Each row is a point on a tangle of strands that fork, close into loops and nearly touch. The rows are in no order.
Two points are linked if the straight distance between their rows is under 59.5. Some points are linked to none.
kegi: [ 17 -30   3  -5 -19 -32  -8 -45  -6  45 -13  -2  35]
lor: [ -9  87  24 -25  11  15  74  31  -2 -41 -12   7 -13]
Gedem: [ 60 -29  12  71 -20 -61  30 -26  22  21  20 -34 -15]
razef: [-10  35 -24  18   4  82  -5  69  24 -55   1 -78 -51]
Bof: [ 43  -4  20  12 -30 -59  25 -57  13  35  -7   7  27]
fizol: [-41 -34 -25  12  33  51 -98   2  25 -13  25 -14   4]
zek: [ 40 -26  15  11 -24 -42   1 -50   4  42  -1  -6  36]
noli: [  1 -37   0 -23 -26 -40   4 -52 -17  39 -24  36  38]
gapu: [-11  13  22 -16   6  28   5  29 -15 -26 -10  33  26]
mebuz: [ -7  86  12   7   3   9  87  45   6 -32 -22   0 -23]
zepa: [-17  21 -39  15  21  74 -37  56  33 -53  10 -78 -55]
musel: [ 11  13  23 -15 -39 -68  88 -64   9  14 -22  29  -2]
fovu: [-18 -30  42 -52   3  -1 -57 -10 -59  -4   8 103  42]
Taki: [ -9  55  -1   9  -7  -6  79  30   0  -3 -32   4 -18]
sar: [-38  20  -9 -36  39  98 -53  70 -31 -22   5 -31  17]
kan: [ 39  52  -6  12 -42 -45  75 -27  29  11 -26 -32 -17]
Todep: [-10  20  15 -25   5  58  -4  41 -11 -33  -4  11  23]
muva: [-17  -1  11   5   4  57 -14  39   3 -31  -7  -8  10]
zili: [ -9  31 -10  14   1  78  -4  62  14 -44  -6 -54 -27]
tam: [-16  25   6 -43  14  76 -19  50 -21 -30  -4  -9  23]
kupuz: [ 30 -21 -12  22   3 -21 -26 -18   3  40  27 -48  -3]
dake: [-13  -6  14 -39 -26 -41  64 -23 -29  31 -13  56  -1]
Bovid: [ 11 -14  -8  14  -5 -18 -20 -28  -6  39  -8 -28  16]
kibev: [  -5  -17  -56   14   49   39 -113   29   43  -30   35  -33  -14]
Tuz: [ 38 -56 -53  40  12 -27 -27   6  32  24  54 -44 -31]
buse: [-29  35  -7 -55  23  86 -35  60 -34 -29 -16 -17  23]
Nizu: [ 39 -63  18  55 -12 -50 -13 -47  16  44  39  -8  12]
Roke: [ 42  13  17  11 -33 -64  48 -56  19  25 -14   6  18]
vaga: [-21  11  41 -55  10 -21   1  -9 -53  -6   2  88  11]
nozek: [ 41 -79 -46  56   5 -46 -32 -21  47  20  53 -27 -30]
sero: [-16  17   0   6   4  77 -11  53  11 -37  -5 -36  -8]
voto: [-33   3 -48   4  27  82 -63  56  29 -39  19 -63 -42]
Doged: [ 50  14   2  18 -27 -36  27 -26  16  23 -10 -39  -1]
Dez: [-16  62  26 -25  11  -2  64  24 -15 -29 -12  26  -5]
futiv: [-18  37  26 -29   9 -21  58  10 -34  -5  -9  50  -1]
zuv: [-37 -33  -2  18  19  18 -54  -9 -11   2 -13   2  18]
Dev: [-20   0 -24  35  31  28 -59  11  19 -21   6 -42 -22]
Duvav: [-21  10  45 -68   8  -6 -20 -12 -52 -19  -2  88  17]
Puvuv: [ -3 -21  10 -36 -36 -50  54 -46 -15  30 -17  54  10]
fud: [ 55 -45  -4  75 -10 -55  20 -24  28  16  31 -44 -31]
Gufav: [ -2 -36   6 -34 -33 -48  27 -53 -20  36 -20  56  27]
veded: [  5  -7  21 -28 -37 -65  68 -70   3  23 -20  44   6]
vuka: [ 37 -35 -33  34  13 -25 -21   2  21  31  48 -54 -24]
biru: [ -23  -27  -44    9   44   47 -111   14   36  -20   30  -25   -4]
fodu: [ 41  50   8  14 -40 -64  86 -43  32   9 -21 -12 -12]
muri: [-22 -33  34 -41   1 -23 -30 -12 -66  21   0 107  34]
bota: [-38  11 -14 -20  31 101 -47  72 -10 -18  15 -45  -7]
nidab: [-40  -1 -40  -7  28  97 -63  67  16 -24  22 -53 -30]
livum: [ 67   8  17  48 -28 -58  41 -32  21  23   2 -25  -2]
feru: [-22  -7  43 -74   2   2 -50 -14 -56 -14   7 101  30]
rame: [-28 -23   6  15   9  18 -25   5 -19   0 -22  14  22]
Kize: [ 13  32 -15   6 -30 -27  59 -13  13  18 -39 -15 -11]
veb: [ 30  32  18   6 -36 -71  84 -60  26  16 -22  10  -1]
sir: [-20  -9  15  -2   6  21  -6  20 -19 -14 -20  34  26]
nokev: [-15  14  14 -32  -9 -33  65  -7 -32  20 -15  50  -1]
rugu: [-24  -2  -6  26  13  42 -35  16   6 -25 -10 -27  -8]
lupok: [ 45 -64 -26  73  -2 -57  -1 -24  41  18  45 -36 -30]
seta: [-20 -13  30 -45   3 -30  10 -12 -58  20  -3  91  15]
nugo: [ -3  -2 -47  29  52  19 -79  26  33 -29  28 -47 -27]
Rinop: [-44 -43 -12  16  35  32 -84 -13   3  -3   9   0  19]
dibi: [ -6  40  -7   0 -21 -19  77   9   0  13 -37   3 -16]

A fork is a point with three links, a tip a point with one. Leave the first point through the second and follow the links. Name the first fork or tip that comes.
lupok, fud => Doged
Taki, mebuz => Puvuv
dibi, Kize => veb
bota, sar => Todep
biru, kibev => muva
Roke, Bof => kegi

How many points has the smallest loop of links through each point below? Write none if it is on no loop.
muva => 12
Bof => 10
nokev => 15
fizol => 13
Duvav => 6

Name the points in between on the shortest way along the links from the first point to the second, in order.
fodu, Dez => kan Kize dibi Taki mebuz lor
Doged, vuka => livum Gedem fud lupok nozek Tuz
rugu, razef => muva sero zili
Todep, bota => tam buse sar
